Points, in no order, along strands that fork, close into loops and pass close to each other.
Two points are linked if the straight distance between their rows is under 53.5. Some points are linked to none.
gekas: -2 -16 -60 3 12 -20 -13 6 0 29 -27 -16 18 -29 -16 14 17 -4 -13 28 7 -1 -8 41 -9
midur: 20 9 57 -23 -14 28 10 -21 -14 -22 21 37 -26 39 27 -6 -19 11 8 -13 -31 -14 -11 -48 21
Dutig: -17 23 -7 22 -7 -33 -9 25 14 -14 24 -30 17 -41 -13 -12 7 -18 -17 1 10 14 7 -23 -16
tuzak: 13 -3 27 -15 -19 12 10 -16 -38 -11 -1 15 16 34 11 -9 1 -5 12 -12 -21 -8 -26 -27 9
zovav: 3 2 71 -27 30 18 4 -14 14 9 17 37 -56 34 20 -6 -34 39 22 0 14 12 36 -5 15
vov: 4 -9 -7 -10 -56 8 14 -5 -29 -38 -2 -8 23 17 16 8 29 -27 -9 -1 -24 -24 -47 -26 6
gedet: 5 4 54 -17 1 3 -9 4 -18 12 21 18 -5 37 -7 -27 -8 14 18 -9 15 8 20 -31 9
boken: -16 26 4 23 13 -25 -9 34 31 -14 22 -33 -1 -57 -16 -6 -4 -18 -23 -1 8 16 19 -20 -18
Keze: -11 -8 -13 4 25 -19 -6 14 7 27 -9 0 -3 -18 -16 7 -6 8 -5 11 12 3 4 23 -13
ravup: 18 -3 22 -12 33 -35 -27 5 -50 82 -29 15 30 17 -26 3 -4 11 43 7 18 1 24 35 -17
leted: -11 -2 -20 12 24 -32 -12 19 4 21 -9 -13 5 -32 -18 8 -1 -2 -12 11 11 8 3 20 -20
lelip: 3 -2 7 -12 -55 27 20 -17 -5 -46 8 7 -13 14 33 13 12 -8 -12 2 -32 -29 -45 -26 16
ves: -6 12 49 -10 11 39 12 -5 45 -37 29 25 -52 15 21 9 -31 32 -1 -17 6 -1 34 -22 11
Sisis: 15 18 31 6 -5 -53 -39 22 -51 59 -12 -14 40 13 -21 -26 4 -18 11 -12 20 21 18 -1 -22
fuma: 11 -24 -15 -6 -33 -2 12 -12 -48 3 -26 -6 40 24 9 -1 32 -27 15 8 -20 -8 -40 4 3
Neman: 3 -8 33 -11 35 26 8 -29 31 11 -1 38 -54 26 21 13 -29 40 17 -1 3 9 19 21 18
Devu: -1 -9 -11 2 -16 -14 -6 -2 -35 19 -8 -9 37 14 -11 -22 7 -15 8 -4 0 3 -15 -15 2
fizif: 23 -5 21 -3 -47 3 10 -6 -57 -6 -10 -1 42 49 11 -10 14 -19 10 -5 -21 -10 -41 -29 -4
Bam: -25 3 -17 22 9 48 17 -2 68 -69 18 -6 -34 -19 9 30 -15 5 -19 -7 5 -13 9 9 13
tiren: -18 -13 -58 13 -8 -2 5 12 25 -18 -4 -29 5 -29 2 6 12 -12 -19 7 3 0 -9 9 0
Mis: 6 -9 -18 -4 54 -31 -16 10 -15 55 -35 -3 16 -23 -28 21 1 13 3 22 5 6 17 53 -24
kovas: -7 -14 -10 -10 11 4 4 -6 -2 17 -4 9 0 5 -1 -6 -4 10 9 3 3 1 -6 11 4
vedo: 7 -26 -31 -12 -12 1 10 -13 -32 15 -30 -4 28 6 2 -3 27 -18 16 13 -16 -6 -28 18 8
digel: 2 -6 54 -16 38 22 7 -24 31 10 7 40 -62 29 22 9 -37 42 20 1 10 11 32 12 18
Nerik: 5 -17 -23 3 -2 41 18 -35 39 -43 -15 5 -40 -8 23 24 0 3 -5 -6 -12 -21 -15 25 18
vibid: -26 15 -8 31 11 -11 2 29 43 -22 18 -32 -11 -47 -9 6 -8 -10 -26 2 8 9 17 -11 -14
Nak: 9 -18 -26 -5 36 6 -5 -14 14 45 -26 1 -8 -14 -15 25 -2 25 1 30 6 -4 3 65 -5
Lirak: 4 -15 -1 -4 33 24 8 -25 27 22 -10 23 -36 8 6 16 -15 33 13 11 2 6 5 41 12
fup: -5 -15 -28 -2 -25 -9 6 -3 -28 -9 -12 -16 34 3 -2 -12 18 -21 0 -3 -11 -2 -23 -14 6
vokov: -18 -11 -25 21 19 45 14 -11 63 -54 10 -2 -38 -22 6 34 -10 9 -11 -1 9 -10 5 28 15
biner: 18 19 9 12 -19 -52 -39 20 -62 67 -13 -21 56 14 -16 -29 9 -26 7 -11 15 21 2 -5 -25
Faz: 5 -2 3 -6 49 -38 -20 13 -22 58 -29 7 16 -12 -28 8 -3 6 15 13 12 7 21 36 -22
sor: 11 -28 -43 0 27 20 0 -29 25 27 -27 -7 -14 -15 -9 24 9 18 -2 32 3 -7 -2 66 4
bis: -11 -10 -34 0 -14 29 18 -4 29 -43 -1 -14 -12 -15 16 11 2 -5 -16 -11 -9 -15 -10 1 9
gokeg: -3 32 12 25 -33 -30 -12 29 0 -16 40 -23 29 -20 -18 -32 16 -21 -12 -12 9 19 14 -45 -11
totok: 15 6 24 0 5 -40 -33 14 -54 72 -20 1 37 26 -20 -16 -2 -8 27 -5 20 6 13 9 -16
rami: -30 7 -26 28 -1 1 9 22 44 -31 16 -29 -9 -31 -1 9 -4 -4 -25 2 7 3 9 -6 -6
sevav: -24 32 -24 29 -19 -20 0 31 29 -34 33 -40 22 -54 -7 -11 13 -28 -30 5 5 15 6 -29 -17
det: 18 -15 1 -2 -50 -3 9 -6 -59 0 -21 -9 50 43 12 -3 25 -28 12 2 -19 -8 -44 -14 -3
mikep: 5 20 55 -20 -5 41 12 -2 29 -38 40 34 -51 23 23 -4 -28 25 -2 -21 -4 -8 31 -45 16
zepuf: 18 5 45 -17 -32 24 14 -23 -24 -27 14 29 -13 39 29 1 -7 5 5 -3 -34 -20 -34 -38 18
Riv: -1 -25 -50 0 -12 26 16 -14 26 -30 -19 -16 -10 -19 15 15 20 -12 -12 0 -10 -15 -16 22 6
kip: 17 19 33 6 15 -61 -38 26 -40 47 -16 -16 37 -9 -27 -23 4 -18 8 -14 21 30 28 8 -25
remar: -3 3 34 -4 8 -26 -21 11 -24 36 4 5 13 17 -19 -23 -4 1 14 -2 19 6 12 -8 -4
vuf: 8 8 65 -28 8 15 -3 -4 -10 0 27 29 -25 41 8 -22 -18 22 19 -11 10 8 26 -33 16
Vavir: -7 -11 8 -13 20 2 0 -4 3 29 -3 18 -9 8 -3 -3 -10 19 13 6 8 4 3 16 2
Tekem: -20 8 -24 17 -8 -30 -8 17 7 -6 14 -26 19 -28 -11 -8 7 -13 -14 4 10 9 -3 -13 -10
ber: -13 -21 -61 4 -17 7 11 3 19 -27 -12 -29 7 -25 8 6 22 -19 -17 1 -7 -7 -14 7 3
Lede: -5 -16 -15 4 33 -2 -2 4 18 31 -16 4 -12 -19 -14 20 -9 19 -4 18 10 1 4 43 -9
Kor: -21 -2 -44 16 -5 -18 -2 16 16 -8 4 -27 11 -30 -4 1 7 -9 -18 7 7 5 -7 1 -7
lat: 3 13 -10 17 8 -60 -33 16 -34 38 -17 -15 45 -20 -25 -9 11 -21 0 0 17 19 4 13 -28
dib: 23 16 63 -25 -14 32 7 -11 -9 -28 31 41 -30 37 20 -13 -19 12 8 -18 -21 -12 4 -57 22
Bot: 24 1 35 -6 -42 10 8 -8 -51 -13 -1 9 31 48 11 -12 6 -12 8 -10 -22 -11 -35 -41 -1
Vuva: 10 10 80 -33 16 17 0 -6 -5 1 29 38 -44 44 14 -21 -27 33 23 -4 14 11 36 -24 19
gibi: -1 -20 -34 -9 8 7 7 -9 0 19 -16 1 3 -4 -1 0 7 5 5 13 -2 -2 -12 29 5
sasod: -21 30 -16 11 -26 22 21 20 35 -60 32 -13 -8 -12 4 -4 -2 -9 -26 -19 -9 -12 12 -45 0
lib: 2 3 51 -12 10 -17 -20 9 -22 34 7 12 1 26 -16 -23 -10 9 20 -1 22 8 18 -12 1
mebun: 8 16 -12 18 -15 -54 -35 13 -48 48 -16 -20 59 -7 -19 -21 13 -28 1 -4 17 19 -3 3 -25
bur: 6 -6 9 -18 4 28 16 -29 1 -9 -6 23 -28 18 26 4 -11 15 8 -10 -20 -7 -12 4 18
geka: 15 -1 25 -8 18 -28 -27 5 -48 75 -21 15 30 25 -21 -8 -5 3 38 4 18 1 12 19 -9
gire: 6 -3 22 -22 -2 20 13 -21 -20 -6 2 21 -6 27 17 -5 -6 7 13 -12 -19 -4 -16 -15 14
zom: -3 -12 14 -12 31 9 2 -10 15 34 -6 24 -25 7 0 7 -16 28 16 11 9 6 9 29 2
bof: -16 42 -13 14 -37 15 22 28 29 -66 42 -9 -4 -13 -1 -14 6 -23 -28 -22 -12 -10 12 -60 2
pobag: 8 0 20 -16 -39 23 18 -17 -18 -35 8 14 -8 21 26 6 2 -3 -3 -3 -31 -22 -38 -29 15
sorif: -2 -4 -9 -10 -65 20 19 -5 -9 -53 8 -7 6 6 24 12 25 -23 -17 2 -28 -31 -46 -32 9
Pifa: -12 -19 -34 19 16 37 12 -11 53 -38 2 -6 -31 -22 4 29 -4 10 -10 5 8 -7 2 35 11
kiza: 9 15 9 13 27 -62 -34 23 -27 33 -15 -18 36 -30 -28 -15 7 -21 1 -8 19 29 19 12 -30
gadut: 10 -11 4 -6 32 31 10 -41 28 9 -13 31 -49 21 18 17 -17 35 17 2 -8 1 7 35 22
vazab: 10 -12 -4 -3 21 37 14 -42 32 -16 -14 26 -52 13 23 20 -14 27 7 -5 -15 -9 -2 29 24
Reral: 10 -9 6 -11 3 31 18 -38 10 -16 -14 24 -43 18 33 13 -10 17 6 -7 -25 -14 -15 15 23
vufav: -22 1 -25 9 -6 17 14 10 34 -37 14 -18 -10 -14 6 6 -4 2 -18 -10 2 -4 2 -10 0
ditif: 2 -28 -40 9 23 22 4 -19 35 8 -16 -4 -20 -20 -7 25 3 18 -7 22 8 -4 -1 55 4
zalo: -5 -7 -58 16 22 -30 -15 15 4 22 -26 -24 13 -47 -20 26 14 -6 -24 25 9 9 -2 43 -22
gavok: 3 -22 -51 -8 9 -1 -3 -8 -2 32 -26 -7 12 -14 -10 6 15 1 1 26 -1 -6 -12 41 1
rifos: -16 40 -17 27 -35 -16 7 30 23 -45 45 -27 24 -33 -9 -23 18 -28 -23 -8 0 13 12 -47 -11
garav: -4 -25 -38 7 13 25 10 -14 34 -11 -10 -4 -21 -15 3 18 1 11 -5 8 5 -3 -4 37 7
Zano: 0 1 8 5 -7 -27 -22 6 -33 35 -2 -4 33 15 -18 -25 2 -11 10 -4 12 7 -1 -11 -5
masi: 0 -7 -10 -5 -36 1 14 -2 -29 -28 -1 -13 29 10 3 -9 16 -21 -5 -10 -18 -10 -26 -31 5
Supo: 17 23 62 -23 -16 38 8 0 5 -38 41 41 -43 30 19 -15 -22 15 4 -23 -12 -12 18 -63 21
Zepef: -16 53 -18 27 -43 0 19 35 29 -68 52 -18 12 -27 -5 -25 16 -38 -31 -18 -7 5 15 -60 -7
Dok: -6 4 -39 17 29 -44 -18 21 -1 19 -18 -23 17 -53 -21 17 9 -14 -19 13 10 18 3 26 -28
sema: -23 13 -14 10 -9 28 18 12 45 -52 22 -13 -17 -11 7 9 -9 3 -23 -14 -1 -9 11 -20 2
Bina: 15 -2 12 -8 51 -45 -25 12 -40 73 -36 6 30 -1 -31 6 0 8 32 11 14 9 31 40 -24

A piece is all that can be reached along the links. How many separate loops has the piece of each point below (a circle has one, a figure eight two, a Y none), and how many tips (points with one link)?
Mis | loops 1, tips 1
fuma | loops 0, tips 3
Zepef | loops 2, tips 0

A fork is a point with three links, a tip a point with one. Leave the first point through the second and follow the links. Name the first fork or tip that comes.
rami, vibid | Dutig
ber, Riv | vufav
vedo, fuma | gadut
lat, kiza | Sisis
sor, ditif | Bam
midur, dib | ves

How many points has the smallest loop of links through each point below? Write 0 if it is on no loop.
ravup | 0
mebun | 6
sor | 0
bis | 11
